A landscape with many valleys, sampled at points; each row gives a point and its height.
A ball rolls from a point to the lowest of its 2 nearest points, and stops where none of them is lower. Distance is the straight distance between rows; heights are no part of it.
funa h=30.8: [134 186  97 106 116 123 166 118 123 158  92 134 111 108 141 126 142  84
  84 144 187 149  83  85 104 165 186 156 101 141 134 128 102 146 101 108
 163  79]
Sur h=26.1: [138  97 114 152 141  97 134 158  90  88 122 149 171  97 115 152 113 147
 151 136 134  90 154 156 152  73  81 126 122 105  71 135 152 120 149 125
 109 148]
Banod h=33.0: [153  95 184 122 166 126 183 140  79 102 142 129 127 135 153 170 112 142
 204 157 100 101 110 208 127 115 113 120 135  84 108 106 136 139 164 119
  87 157]
Munal h=73.9: [ 92 135 165 134 148 110 157 138 148 151 179 120 117 108 144  77 101 153
 158 136 112 168 220 141 168 117 103  82 164 133 117  98 143 127  86  87
  88 133]
Mimen h=19.7: [ 96 134 120 198 122 112 134 121 139 163  97 105 138  86 153 162 117 145
  93 114 153 154 135  60 141 116  92  81 118 184 126 200 159 130 117 133
 161 126]
nofe h=38.4: [103 161 141 150 122 142 179 131 126 176 113 112 118  66 187 167 107 108
 105 164 184 173  77  97 112 160 146 119 109 177 128 144 143 150  76 104
 181  80]
Dufe h=39.2: [128 178 124 130  71 101 169 140 136 150  60  98 146  78 150 123 139  99
  82 106 183 162 126  59 137 164 173  94 103 159 140 134 140 120  76 109
 181  94]
dis h=58.3: [156 153 107 136 191 154 178  75 149 199 191 152  51 126 139 168 145  98
 153 157 131 138 105 124  80 130 135 157 121 125 172 125 107 131 171 136
  76 123]
niz h=51.9: [ 95 168  57 135 132 108 189 140 150 154 106 148 113  94  98  78 162  95
 100 134 134 165 177  53 142 113 155 126 140 144 107 141 139 126 104 124
 114  88]
vuro h=34.1: [ 96 169 154 132 126 124 179 121 143 171 151 102  96  95 172 105 118 117
 128 146 134 184 173 100 149 144 147  96 133 160 139 117 142 120  82 108
 114 107]
rabim h=47.0: [139 110 126 133 121 103 155 172  55  94  85 143 185  84 138 144  87 116
 136 143 172  96  92 125 134  99 114 151 106 104  70 135 135 121 143 100
 154 128]
fumit h=52.0: [118 110 118 182 159 148  90 100 123 142 141 136 115 116 152 199 122 152
 108 136 130 119  73 132 115  95  73 141 114 157 116 176 142 159 155 139
 143 121]
puv h=23.0: [131 143 145  50 127 134 118 120 114 109 142 147 153 188  90  84 142  94
 140 162  92 109  91 166  95 189 194 169 146  89 161  68  83 119 111 138
 130 137]
bal h=75.3: [134 105 221 126 165 138 177 135  99 133 172  98  98 128 176 126  85 145
 208 169 104 142 113 201 134 136 114 102 157  97 120  82 148 152 129  81
 100 150]
kozez h=65.5: [142 123 196 124 127 100 185 123 114 125 119  81 106 124 165 142 109 133
 167 122 110 142 157 123 142 138 151  72 127 124 149 127 141 109 150 133
  93 158]
tona h=60.6: [101 132 198 134  90 160 114 126 111 132 144  81 105 115 188 134  80 128
 125 148 146 151  83 117 129 153 127 121 127 165 132 107 133 146  78 115
 182 112]
Laki h=69.5: [126 115 183  88 113 127 134 129 135 111 154 109 121 164 135  98 105 143
 157 121  90 130 165 164 137 162 144  91 155 115 154  74 116 122 110 128
 100 155]
Sis h=51.4: [212 142 100 100 124 149 122  61 152 152 111 118  84 150 109 155 142  88
 130 102 156  92  68 100  78 154 174 149  94 128 187 132  86 113 160 168
 134 150]
Vifi h=6.2: [ 85 138 113 154 115 148  70 109 112 141 117 135 132  98 167 132 102 140
  73 128 160 147  78 101 127 125  88 144 120 172 114 156 136 160  91 109
 187  97]
fad h=73.4: [127 116 203 101 152 141 146 153  93 117 183 124 137 136 141 101  71 145
 200 176 128 127 115 208 130 142 112 128 164  90 104  71 123 142  95  83
 118 144]
rakom h=13.6: [ 73 133  93 192 133 138  97 108 131 174 109 132 129  73 156 155 118 149
  81 135 160 156 101  72 129 118  67 113 127 190 115 197 154 161 103 121
 173 108]
bezik h=13.1: [109 111 157 161 108 158  73 119  92 118 123 105 137 109 175 162  86 151
 104 133 144 121  59 124 125 116  86 133 124 164 110 147 143 156 111 116
 190 116]
Nitu h=46.2: [182 107  88 153 147 157  89  77 188 155 135 139  91 150 105 182 147 125
 132  69 127 102 122 120  95 109 121 121  87 150 182 188 132 109 189 193
 115 166]
Badeb h=60.8: [143 112 125  70 139 156 113 112 174 129 165 156 133 211  87 108 164 133
 128 143  74 108 153 196 114 186 158 145 155  97 183  75  93 136 127 158
  90 149]
gulu h=63.1: [140 151 139 106 186 118 204 109 119 157 158 141  97 140 142 116 144 112
 163 164  93 140 142 155 121 146 153 128 146  98 144  97 119 129 170 113
  58 133]
razi h=42.1: [110 167 175  85  88 129 154 139  91 130 124 105 129 120 159  78 101  95
 130 147 152 157 119 119 131 178 189 125 124 129 133  80 108 114  72 106
 159 110]
riz h=53.9: [172 133 139  85 105 160 111  91 140 127 131 105  97 177 127 152 128 112
 130 117 120 102  79 128  89 167 159 135 108 123 169 100  96 121 154 170
 123 149]
nodi h=59.0: [175 115 160 166 110 112 127 127 121 114  72  73 134 135 143 192 117 137
 120  78 142 103 100  85 119 124 132  86  98 141 156 193 147 108 183 164
 159 160]
gibis h=58.4: [139 114 126  71  98 190  73 113 163 116 156 130 139 226 100 124 154 145
 124 124  85  96 119 189  97 189 144 146 132 105 172  77  97 139 120 169
 130 159]
fidan h=43.7: [147  95  82  80 116 131  82 155 127  83  81 162 184 167  66  87 197  98
 139 119 102  89 107 170 130 130 165 173 131  81 140 121 111 103 161 155
 133 124]
tal h=61.4: [182 100 161 134 117 119 150 118 126 104  95  87 116 152 138 197 131 135
 149  93 108  95 109 125 116 130 141  94 100 118 155 159 136 103 198 179
 117 172]
mida h=58.1: [136 137 126 118 180  84 239 149 106 132 117 131 128 107 119  93 135 115
 187 146  95 136 189 133 153 106 146  95 146  95 108 119 153 106 170 105
  50 152]
lidam h=68.6: [109 110 179 171 161 133 148 119 130 152 178 107  88 108 170 169 109 152
 156 158 111 152 134 145 137 107  96 111 144 144 128 129 151 151 131 108
 109 131]
voka h=11.3: [110 110 168 124 111 177  54 119 145 113 190 113 113 170 149 134 101 174
 124 131 112 128 111 175 121 140  93 136 150 142 126  91 117 160  82 121
 158 125]
givif h=60.7: [154 142 145 113 182 147 182  93 122 164 175 140  73 148 152 167 139 110
 159 168 110 128  95 163  94 147 142 154 131 105 159 104 106 135 178 128
  76 130]
pib h=23.9: [151  88 139  96 128 126 138 139 137  98 126 141 142 174 110 136 147 142
 163 123  75  96 162 194 136 143 138 120 137  93 140 100 121 122 155 153
  84 166]
koze h=37.2: [ 94 145  39 146 131 135  67 107 189 141 115 162 113 126  83  88 167 131
  69  87 112 149 158  81 143  98  98 139 127 151 125 170 141 146 134 149
 115 110]
sobi h=35.7: [126 167 110 136  67 112 103 122 155 148  58  91 131  98 133 102 147 107
  61  75 175 156 127  44 143 154 151 104 107 162 156 153 139 118  93 127
 180 102]
Rik h=3.4: [125 104 172 116 130 171  78 143 110  95 189 133 148 170 129 130 101 172
 161 153 124 104 102 219 111 135  95 156 158 102 100  77 113 156  78 117
 156 137]
dat h=53.5: [145 124 148 175 117  98 172 142  88 117  56  98 159  93 166 183 107 128
 116 114 164 117  91  81 123 119 128 103 102 142 122 179 150 135 151 123
 181 125]
Bok h=59.7: [130 176  78  91 113  93 170 119 150 152  96 129 115 114  90  57 182  74
 109 150 145 159 152  75 134 157 216 142 138 125 149 109  98 107 111 118
 114  92]
leve h=56.3: [157 147 130 177  97 104 125 131 126 131  40  83 150 106 140 169 123 123
  91  76 173 119  95  55 125 136 128  90  98 157 156 202 155 126 154 132
 192 133]
zerig h=10.0: [126 119 168  88 119 160 106 156  72  83 156 137 166 171 125 127 100 131
 175 158 120  92  65 199  96 143 127 172 132  89  98  78  99 136 103 118
 160 144]
suku h=23.2: [129 119 127 144 188 148 145 112 134 144 186 165  94 150 137 177 152 147
 153 162  95 123 125 193 110 110  97 160 144 108 120 114 115 159 160 122
  85 119]
tiz h=23.4: [152 138  94 150 102 131  63 104 175 136  73 111 119 123 109 129 141 128
  77  56 138 132 124  70 128 115 120 112 104 157 164 192 147 119 161 159
 145 133]
Paget h=24.0: [ 94 146 125 126 145 126 124 113 172 150 184 147  95 144 126  95 133 143
 117 131 100 162 191 128 140 133 119 123 154 144 139 109 113 136 101 115
  91 112]
vid h=19.1: [143  76 154  97 116 158 107 150 133 101 149 134 163 193 107 127 137 177
 167 123  86  86 167 233 131 154 118 118 151  83 135  86 119 143 111 152
 112 177]
deze h=26.6: [160 165 137  93  98 120 167 124  91 125  85 110 118 128 139 126 131  89
 114 137 161 122  70  99 104 174 203 148 108 117 140 109  94 127 127 122
 154 107]
lib h=39.3: [152 105 104 138 131 118 126 104 196 130 132 120  97 147 103 149 162 140
 130  93  87 125 192 117 134 119 129  90 117 134 163 153 139 105 186 180
  81 161]
musi h=39.1: [111 173 142  73  85 129 109 117 120 132 134 118 118 147 125  59 131  92
  99 136 145 155 122 106 123 190 198 146 132 133 151  80  89 112  70 117
 158 104]
peral h=16.5: [119 106  84 146  92 108  68 157 107  95  83 143 198  83  99  92 113 133
  99  94 152 119 153 104 163  85  77 126 130 123  86 148 162 105 127 111
 150 129]
Voboz h=29.2: [111 134  96 117 170 144  93 126 106 113 166 195 142 152 110 124 141 132
 120 163 127 110 100 185 112 113 111 199 131 113  94 118 102 149 113 108
 137  99]
Vevu h=65.6: [157  72 113 109 107 105 102 188 113  75  97 143 196 131  83 127 140 136
 173 116 117  73 169 183 163 101 107 128 125  73  94 123 147  95 154 145
 107 171]
Pufo h=37.3: [118 143  55 113 131 126  86 129 127 113  80 171 145 129  84  79 170  98
  78 112 144 131  95 109 125 109 140 185 118 125 116 148 118 131 141 117
 152  92]
gere h=48.2: [174 141 157  99 105  81 217 148  82 105  60 101 134 115 142 121 130  91
 159 131 138 121 105 108 128 158 205 114 118  95 138 115 117 108 155 123
 119 139]
riso h=73.5: [140 126 145 217 159 122 172 117 142 185 133  89 101 107 148 216 112 119
 138 130 174 142  97  80 110 116 112  91 114 179 160 217 153 115 156 142
 142 150]
Favu h=33.6: [123 127  82  99 142 126  93 143 104  96 112 186 164 143  86  97 155 107
 113 137 126 105 102 154 121 112 139 192 122 104 102 128 110 119 132 117
 145 108]
Patul h=50.4: [ 98 140 111 112  99  85 175 176 130 132 103 128 164  77 106  52 119  96
 132 132 151 157 208  77 171 117 144 109 137 130 100 115 146  85  90  97
 121 121]
dob h=33.5: [110 131  66 127 171 115 134 137 139 119 148 191 139 134  76 100 165 122
 127 147 101 118 165 148 133  95 120 169 144 113  93 128 116 130 135 119
  94 110]
vupez h=42.9: [165 115  61 156 137 130 108  89 216 148 120 130  93 139  76 145 168 126
 118  75 116 121 162  88 118 101 125 106 102 148 169 193 144 104 193 195
  99 154]
Bokov h=24.4: [113 144 103 113 145 165  69 108 109 120 140 168 115 157 134 137 132 127
  90 138 138 117  58 152 102 126 113 190 112 131 115 130 104 157 127 123
 159  97]
koza h=13.7: [137 111 167 140 102 196  51 107 125 124 138  81 113 162 157 184  99 154
 122 104 123 105  50 132  95 132  99 130 110 159 146 138 132 145 141 157
 171 142]
Gemas h=69.3: [134 117 136 107 134 121  78 184  71  94 157 158 191 118  95 132  90 140
 155 172 168  77 115 190 136 112  78 169 127  80  67 108 132 120 110 106
 140 138]
ponep h=28.0: [130 136  82 117  82 131  45 114 171 121  78 121 128 135  98  75 162 117
  69  63 133 145 131  84 142 127 135 131 119 145 157 150 132 115 137 142
 145 113]
banit h=63.6: [150  74 104 140 135 106 112 167 137  89 128 147 176 130  89 137 148 165
 166 117 108  81 212 201 162  87  84 110 134  91  89 125 155 120 144 146
  84 169]
piba h=71.6: [110 123 181 100 130 114 139 129 162 140 173 113 118 146 134  63 106 156
 152 121  94 160 220 159 160 153 130  74 174 124 151  78 121 120  88 105
  83 149]
buvut h=45.6: [179 167 139 110 110  82 217 118 126 140  74  81 111 106 139 126 147  93
 143 132 143 140 141  79 133 163 209  92 122 112 163 130 121 105 152 133
 104 138]
Nubi h=32.0: [137 138 106 112  55 110  82 132 150 113  61  94 143 122 107  60 164  99
  76  66 153 150 129  62 155 146 167 117 125 137 158 128 126 100 118 127
 165 106]
poz h=41.7: [ 85 150  71 130 135 152  43  97 190 155 167 166  95 145 113  99 145 141
  67 104 122 156 150 107 130 124  93 151 126 159 137 145 113 153  99 134
 123 104]
zenil h=30.2: [118  95 153 154 138 134 101 118 168 127 174 117 108 143 137 159 125 183
 136 110  90 131 184 163 146 111  89  88 143 138 136 125 140 139 129 139
  99 147]
dini h=44.2: [127 102 164 149 132 113 158 150  66 102 121 124 152  86 163 159  79 136
 156 154 151 111 106 142 139  98 103 123 121 122  83 125 143 133 131 107
 143 132]
dofeg h=34.8: [174 115 107 157 151  86 205 139 116  92  63 125 137 119 115 174 158 118
 144 117 117 104 121 105 124  92 142 124 106 101 115 178 139 115 211 151
 109 139]
Goza h=17.7: [115 124 106 163  83 111  74 124 148 121  69 108 150 105 127 109 129 141
  74  61 130 144 157  65 158 106 104  94 119 158 135 177 163 116 133 138
 154 129]
mada h=36.5: [162  96 180 104 122 120 175 141  76  84 101 106 136 152 150 171 113 130
 185 128  93  93  93 171 119 134 141 113 117  91 123 113 127 125 171 150
 106 170]
leren h=29.1: [ 99 168 136 142 160 156 163 104 153 198 194 130  61  99 172 129 127 108
 127 178 139 184 121 113 114 146 132 144 137 154 149 114 125 150  98 102
 111  92]
Mol h=29.4: [102 140 151 118 121 122 136 125 130 132 154 127 113 127 152 101 111 128
 123 136 121 151 159 123 141 137 137 119 133 145 128 105 117 126  98 111
 121 115]
Ven h=9.2: [102 129 111  96 147 121  90 135 174 124 178 175 143 163  77  59 148 149
 121 132  95 140 202 166 138 138 132 147 168 115 132  96 102 119  83 112
 111 120]
Lubi h=47.1: [159 103 119 118 113  97 148 172  79  76  64 143 178 113 111 126 130 108
 147 118 138  92 103 129 138 102 140 150 109  92  95 137 128 102 163 122
 138 137]
danif h=49.0: [204 132  80  94 102 136 100  90 165 124  71 120 108 159  84 126 177  90
 114  96 142  97  76 102 102 150 176 148 104 113 180 132  96 110 182 176
 129 136]
muf h=58.2: [123 144 184 143  90 132 138 124 119 147 110  73 112 109 181 153  98 123
 112 121 158 147 106  85 132 154 144  93 108 169 148 140 136 121  99 131
 174 119]
divis h=37.4: [135 108  79 120 118 127  77 133 154  96  99 154 149 146  92 106 171 133
 106  96  98 113 151 143 141 105 126 141 121 120 122 140 133 117 157 147
 117 126]
Tulof h=35.6: [100 107 150 155 141 122 103 131 138 121 183 133 130 117 144 123 104 171
 135 137 120 136 173 159 153 100  80 113 153 140 104 109 134 146  91 106
 119 129]
viloz h=6.9: [143  96 194 164 122 154 106 121 110 123 132  74 111 136 170 207  94 151
 141 122 127 111  69 127 115 118 107 104 115 155 138 155 145 135 152 147
 158 149]
gez h=61.3: [136  95 117 136 144 119  88 161 125 101 164 157 174 127  98 129 124 175
 146 134 130  87 183 207 148  95  70 131 147  98  84 107 140 131 107 126
 106 148]
Kazi h=65.8: [124 137 161 146 184 120 208 118 117 165 160 114  86 111 165 151 128 132
 170 158 107 154 146 135 128 115 130 108 140 118 135 130 150 133 167 111
  76 132]
vipi h=71.4: [128 113 165 122 160 131 126 161  84 106 185 155 153 119 126 131  86 147
 175 185 152 106 112 207 134 110  89 160 147  93  81  91 125 142 103  90
 128 130]
kot h=45.9: [ 76 174  79 157 159 131 220 136 125 185 131 151 116  66 145 135 133 108
 110 167 152 175 136  74 122 121 129 123 136 153  94 148 153 155  90 111
 131  78]
vaver h=58.6: [135  88 120 163 145 148  60 139 112  97 164 148 160 133 129 162 127 185
 133 129 127  81 139 216 135  89  54 136 137 117  86 118 150 163 114 139
 130 136]
luku h=75.4: [151 126 108 207 159 120 135 104 162 171 122 108 106 124 119 198 124 126
 122  93 158 126 117  72 108 102 106  95 101 169 164 232 148 111 177 166
 134 160]
Vol h=47.8: [123 146 111 110  91  85 191 182 105 122  66 127 177  70 116  77 124  83
 126 130 178 147 155  77 149 132 174 124 120 120 102 120 139  93 102  91
 150 104]
pivu h=55.7: [148 135 178 119  82 147 112 113 119 127 113  74 107 147 160 158 104 129
 121 101 138 120  84  96 107 153 146 110 104 146 154 125 117 120 130 151
 161 138]
Ges h=40.9: [147 139  89 122 123 104 145 131 128 110  71 139 132 122 107 111 164 100
 100 114 143 125 110  89 124 120 160 152 111 122 123 145 115 121 158 128
 136 105]
sor h=40.7: [140  95  70 107 107 145  40 157 131  83  86 166 193 148  71  90 181 120
 120  98 111  94 131 177 144 103 124 162 131  94 119 140 140 111 148 143
 138 127]
Tido h=44.0: [150 122 106 136 117 123 113 134  99  94  60 136 155 126 125 140 141 121
 100  98 136 104  82 112 123 107 126 150 105 117 111 159 130 127 167 132
 156 118]
kipa h=39.5: [155 100 214 111 108 152 156 122 103 105 132  64 106 166 161 184  99 143
 187 127  95 107  83 158 101 152 136  92 121 115 150 105 129 131 163 158
 116 177]
Nul h=23.1: [ 95 157  94 162 187 159 158 100 144 195 195 167  62 103 147 159 141 113
 120 179 136 162  97 108  97 116 105 178 130 142 126 140 119 171 125 108
 107  83]
robev h=33.2: [108 127  63 131 115 108  98 132 173 114 104 147 132 126  80  71 170 120
  95 101 107 146 177  89 154  98 129 129 135 139 122 141 130 113 135 138
 114 111]
mobeb h=23.3: [107 117 136 166  98  99 124 135 119 117  92 105 157  90 151 127 108 141
 105  97 137 141 161  80 159 104 107  89 119 156 108 157 155 112 120 125
 153 131]
Komo h=42.5: [ 75 148 111 160 148 142 173 129 111 169 144 146 121  66 174 142 107 119
 112 182 162 170 105 107 121 124 113 146 128 162  96 136 143 164  84  92
 158  79]
kat h=14.9: [125 137 155  86  92 154  97 142  75  88 123 124 155 171 131 111 110 113
 133 129 129 106  57 148  96 154 153 167 118 107 115  90  98 127 112 125
 173 129]
fofe h=46.3: [167 119  93  82 106 122 112 127 137  94  72 136 143 167  82 102 189  90
 121 120 110 100  86 134 117 149 185 156 123  93 158 117  95 105 175 162
 122 126]
Dusa h=17.2: [ 88 136  97 136 163 126 105 125 181 148 205 175 120 144  94  81 144 169
 116 131  96 151 213 153 140 111  95 136 174 127 113 106 111 143  78 107
  91 112]
pugu h=14.1: [119  80 174 193 121 135  73 118 118 118 135  86 134 116 165 196  94 177
 127 114 121 117 111 130 141  98  77  84 130 169 123 170 167 138 137 146
 154 149]
Deka h=61.9: [132 159  78 103 135  89 193 125 162 142 105 128 113 118  81  55 184  85
 133 150 109 156 183  81 147 133 197 118 155 119 147 112 114 100 141 132
  72 112]
bobun h=52.9: [135 136 153 123 122 157 109  96 141 154 157 109  79 140 158 156 113 120
 117 129 143 133  89 108 106 147 131 137 111 157 160 129 110 134 128 143
 141 118]
rud h=46.0: [ 83 164  96 116 151 150  82  99 159 155 191 173  88 148 125  97 139 126
  85 147 131 161 125 126 114 145 121 177 134 149 136 116  91 155  85 108
 131  87]
lebi h=55.2: [170 146 127 157 185 144 197  91 125 191 153 129  66 112 150 205 132  97
 153 154 160 128  71 108  75 124 144 152 105 133 167 161 115 131 178 134
 110 124]
Zad h=54.6: [ 89 176  66 122 148 124 149 112 165 167 153 161  88 122 103  82 159 107
  93 141 123 166 166  75 128 130 143 148 137 148 123 132 114 137 100 124
 101  89]
Biv h=53.2: [105 125 113 146 122  83 180 153 137 121 109 122 142  89 111  85 125 123
 141 114 115 150 221  81 170  89 123  90 143 135  99 133 157 101 123 121
  98 137]
novu h=19.5: [118 131 126 117 116 193  29 101 128 119 146 130 112 168 145 151 115 145
  92 114 128 115  56 149 101 132  93 163 116 147 134 130 122 160 119 139
 170 114]
taf h=60.4: [123 156 101 111 156  86 234 151 130 146 109 128 123  98 107  57 152  96
 164 149 106 155 204  89 158 119 173 101 156 112 116 113 145  99 139 113
  66 132]
poner h=40.3: [103 101 156 168 141 127 112 139  95 114 169 131 139  82 161 143  77 153
 145 171 147 125 119 157 148  97  69 130 143 142  83 112 148 152  94  94
 149 120]
vuduv h=67.6: [126 127 198  96 129 110 178 140 101 123 137 100 121 130 160  91  89 126
 182 139 109 144 160 156 150 149 146  81 144 110 132  87 135 117 118 102
  96 153]
Vav h=22.5: [131 128 155  55 162 123 142 142 112 114 156 165 169 176  87  81 131 113
 171 167  87 102 129 201 115 172 167 160 161  70 149  74  97 119 110 119
 108 146]
Rova h=23.5: [124  99 201 104  64 150  98 160  84  75 131  74 162 158 147 123  74 151
 173 105 116 106 103 157 118 137 112 105 125 112 108  79 127 124 103 129
 161 171]
lize h=49.1: [ 82 170  67 162 159 122 226 138 141 179 135 148 102  78 116 113 144 113
 116 145 121 172 187  50 151 104 127  97 154 147  93 157 166 140 102 131
 105  96]
dag h=49.8: [116 147 136 114 140 173  84  87 164 170 201 135  60 151 151 135 118 123
 109 147 140 148  97 125 101 155 120 161 127 154 166 109  95 149  99 127
 133 105]
Tane h=63.5: [140 113 152  90 159 156 137 102 187 159 196 143 106 194 116 113 140 162
 139 139  76 135 174 204 120 179 132 113 174 101 188  70 102 144 126 138
  63 156]
vige h=49.3: [191 121 124 149 158 141 144  80 156 157 135 118  83 142 126 199 135 113
 148 101 143 101 100 111  86 121 136 124  94 141 178 173 118 106 189 176
 114 160]
sofe h=20.7: [116  98 159 204 125 122  83 114 154 148 137  79 118 120 147 188 103 166
 113  93 126 142 144  95 144 107  89  64 122 185 151 201 165 114 146 159
 137 162]
tam h=16.8: [122 110 139  62 148 117 113 148 161 119 161 167 173 169  65  57 142 136
 155 146  86 117 188 192 130 161 154 142 174  81 153  81 102 104  92 122
 103 149]
puf h=45.0: [109 162 150 109  96 110 193 159 101 138  99 117 150  76 162  91 102  94
 125 142 170 163 145 102 144 153 171 111 119 140 114 105 136 109  76  94
 152 105]
kad h=63.3: [164 105 206 133 103 100 172 129 110 103  94  53 115 140 156 178 105 137
 166  95 111 117 129 110 129 139 153  58 112 123 160 151 146  99 172 164
 117 183]
mavob h=42.3: [153 191 138 116  97  99 215 130 132 162  75  87 121  82 157 133 139  93
 119 132 172 162 133  77 133 172 205  89 108 138 146 125 135 113  95 113
 143 106]
muni h=71.3: [110 110 178 202 149 123 150 120 134 167 155  83  96  99 167 195 108 142
 143 146 135 160 125 103 134 110 102  89 130 173 144 180 164 128 139 128
 128 142]
Tor h=48.7: [121 131 113 170 158 146 124 108 101 150 111 142 116 103 162 193 114 129
  96 152 166 122  34 111  98 113  98 163 103 157 115 178 131 172 148 117
 173  99]
nemis h=10.6: [111 110  98 127  72 120  41 149 136  92  89 129 180 113  99  60 135 128
  84  63 133 140 162  98 169 110 110 121 137 133 119 133 148 100 112 116
 156 121]
Suk h=40.2: [109 129 167  87  91 117 115 176  80 103 134 130 174 118 121  79  74 110
 147 140 161 127 131 129 143 143 138 141 130 106 101  88 120  98  85  94
 162 132]
rula h=35.8: [102 151 131  91  60 119  83 130 137 120 112 110 134 132 119  49 137 101
  82  93 147 161 150  83 147 165 171 125 130 144 147  98 114  99  73 117
 165 107]
Puvo h=67.5: [149  96 124 103 104 128  75 182  77  72 112 144 201 136  98 131 115 133
 153 122 137  68 113 182 140 109 100 156 120  78  82 115 140 108 131 127
 143 152]
rovut h=19.3: [121 101 182 137  89 144  90 143  85  88 121  91 152 130 162 149  79 155
 139 111 129 106  93 139 134 114 102 110 122 134 104 113 139 134 114 128
 170 144]
dif h=57.4: [129 177  67  91 129 121 129  92 165 160 129 147  87 136  93  82 171  85
  91 143 144 152 132  85 116 155 183 163 126 137 152 119  86 123 120 131
 110  98]
kal h=34.7: [117 178  67 140 147 133 160 114 133 178  91 148 107  91 138 153 142  99
  77 138 194 144  68  72  93 141 135 162  96 158 128 168 121 173 117 114
 170  80]
Gekas h=30.7: [ 84 121 113 167 126 118  92 118 146 134 153 134 129 105 139 118 116 159
 103 117 118 148 176 108 154  98  82 109 138 162 107 140 142 140  99 120
 129 118]
zer h=42.0: [113 135  93 161 163 115 168 119 126 140 126 149 112 109 127 152 142 129
 114 136 120 135 138  98 125  94 113 139 121 138 104 160 135 140 153 130
 110 109]
tigad h=34.4: [113 182 147 137 134 161 182 112 149 208 157 105  77  70 186 152 117  97
 120 178 176 190  88 104 111 171 161 128 115 172 152 123 136 143  72 105
 148  82]
mina h=22.9: [171 152 121  81  82 136 113 123 102 106  71 109 129 163 110 113 150  88
 104 111 146 104  45 101  96 172 190 163 107 106 150 108  88 121 144 140
 162 120]
Tipa h=52.1: [169 132 135 132 153 128 172 102 122 136 124 123  92 135 142 187 136 116
 139 131 128 113  94 121 100 127 145 139 105 123 148 150 113 123 186 150
 109 134]
pov h=33.7: [123 120 147 105 132 110 141 149 102 102 132 144 142 133 126 106 114 123
 147 139 118 121 145 152 138 123 139 135 134 110 111 102 116 116 125 110
 115 133]
luv h=55.6: [127 117 116 127 147  76 202 172 120 114 115 135 152  92  92  90 117 123
 181 139 113 131 220 114 172  83 116  93 147  99  85 125 161  94 147 111
  67 154]
pasi h=55.4: [110 103  94 183 163 143  70 111 127 122 163 154 133 116 133 174 138 174
 112 130 113 108 122 168 132  81  53 137 130 141  94 153 148 167 134 138
 123 118]
nekov h=28.6: [135 113  96 100 155 115 140 130 157 111 132 170 137 162  83 105 178 119
 144 142  77 109 170 173 133 129 150 149 143 100 135 110 107 119 156 143
  78 135]
vove h=28.4: [137 101 141 133 173 131 144 138 113 112 165 159 133 143 128 158 134 156
 169 154 103  99 142 217 128 106  95 141 148  91 100 106 124 148 140 121
  91 141]
sivir h=11.2: [ 95 122 130 118 103 164  18 119 160 114 175 138 129 170 129  96 116 173
  91  97 113 140 149 155 136 138  95 130 144 147 134 104 119 143  73 124
 158 119]
latos h=3.1: [ 91 124 103 130  90 132  23 125 163 114 134 140 145 139 115  72 127 156
  73  76 115 149 180 117 157 119  99 120 140 152 128 124 135 123  87 122
 148 121]
zuki h=24.3: [135  80 166 122 121 169  95 126 159 116 177 117 121 182 130 154 129 196
 149 115  87 108 165 209 131 145 100 102 148 116 145  92 123 154 114 147
 111 160]
boti h=30.6: [144 107  83 165 147  90 175 150 100  90  75 148 166  94 106 148 141 128
 137 123 126 104 140 110 142  66 108 134 118 108  73 167 153 119 178 131
 116 135]
Tomo h=16.7: [107 148 112 140 200 151 170 112 117 162 195 179  86 128 141 147 143 123
 140 188 116 143 100 164 102 114 116 186 143 114 113 110 106 165 140  93
  97  89]
Desit h=21.4: [119 105  97 153 119  95  83 168  95  99 124 145 193  79  98 119  97 152
 123 133 158  99 169 129 163  80  52 121 130 114  63 134 165 112 124 112
 125 144]
kazof h=56.2: [136 120 166  85 104 172 104 114 133 110 161 107 118 199 135 136 120 141
 143 130  93 108 100 168  96 174 138 129 134 117 155  75  99 138 127 150
 126 151]
Tebe h=24.7: [ 89 123 119 168 109 138  42 103 163 151 135 114 120 116 147 132 112 163
  75  88 127 153 146  84 147 116  80  98 122 184 141 172 149 137 106 140
 147 126]
Zit h=19.2: [140 147 125  64 105 148 100 120  99 103 118 138 138 185 100 100 148  92
 115 139 120 106  54 140  87 177 185 182 122 103 143  90  82 123 128 139
 154 122]
noze h=37.5: [130 118 178  67 104 103 143 179  84  98 126 127 171 135 106  80  85 110
 183 142 127 112 138 157 140 152 149 128 138  79 118  85 117  92 110 107
 122 159]
Fak h=45.5: [118 137  82 169 166 122 167 118 102 139  95 155 130  96 138 173 135 123
  99 143 151 123  81  95 107  96 107 157 108 139  97 179 135 162 159 122
 150  98]
kes h=37.9: [ 85 138  71 162 172 121 146 128 132 139 166 175 121 108 106 118 138 137
 119 148 111 137 165 115 140  83  86 143 146 133  79 137 134 154 118 115
 104 104]
puzet h=50.8: [156 122 170 131 105  97 192 157  70  97  63  99 151 105 160 153 103 115
 146 116 147 111  98 105 127 128 159 113 105 113 116 139 134 118 149 122
 152 138]
ruv h=35.2: [136  99 106 139 139 135 107 116 178 121 149 146 116 157 109 151 162 166
 129 105  78 116 193 165 140 114 104 111 128 125 138 136 135 132 161 160
  86 148]

For each start below, name the point where the ball stops.
leve -> Goza
Deka -> Tomo
Tido -> viloz
gibis -> robev
mida -> Goza
Vevu -> vid

Call two points neighbours if one is among the 2 nearest of the other. Go from one point of each pair to the other, from neighbour to neighbour, staying as low as possible. Name the highest point that can't be avoided.
robev, Vifi -> tona
latos, Ven -> puv
Vifi, Goza -> mobeb
viloz, Vifi -> Lubi
Tomo, Zit -> vuro
latos, Rik -> voka
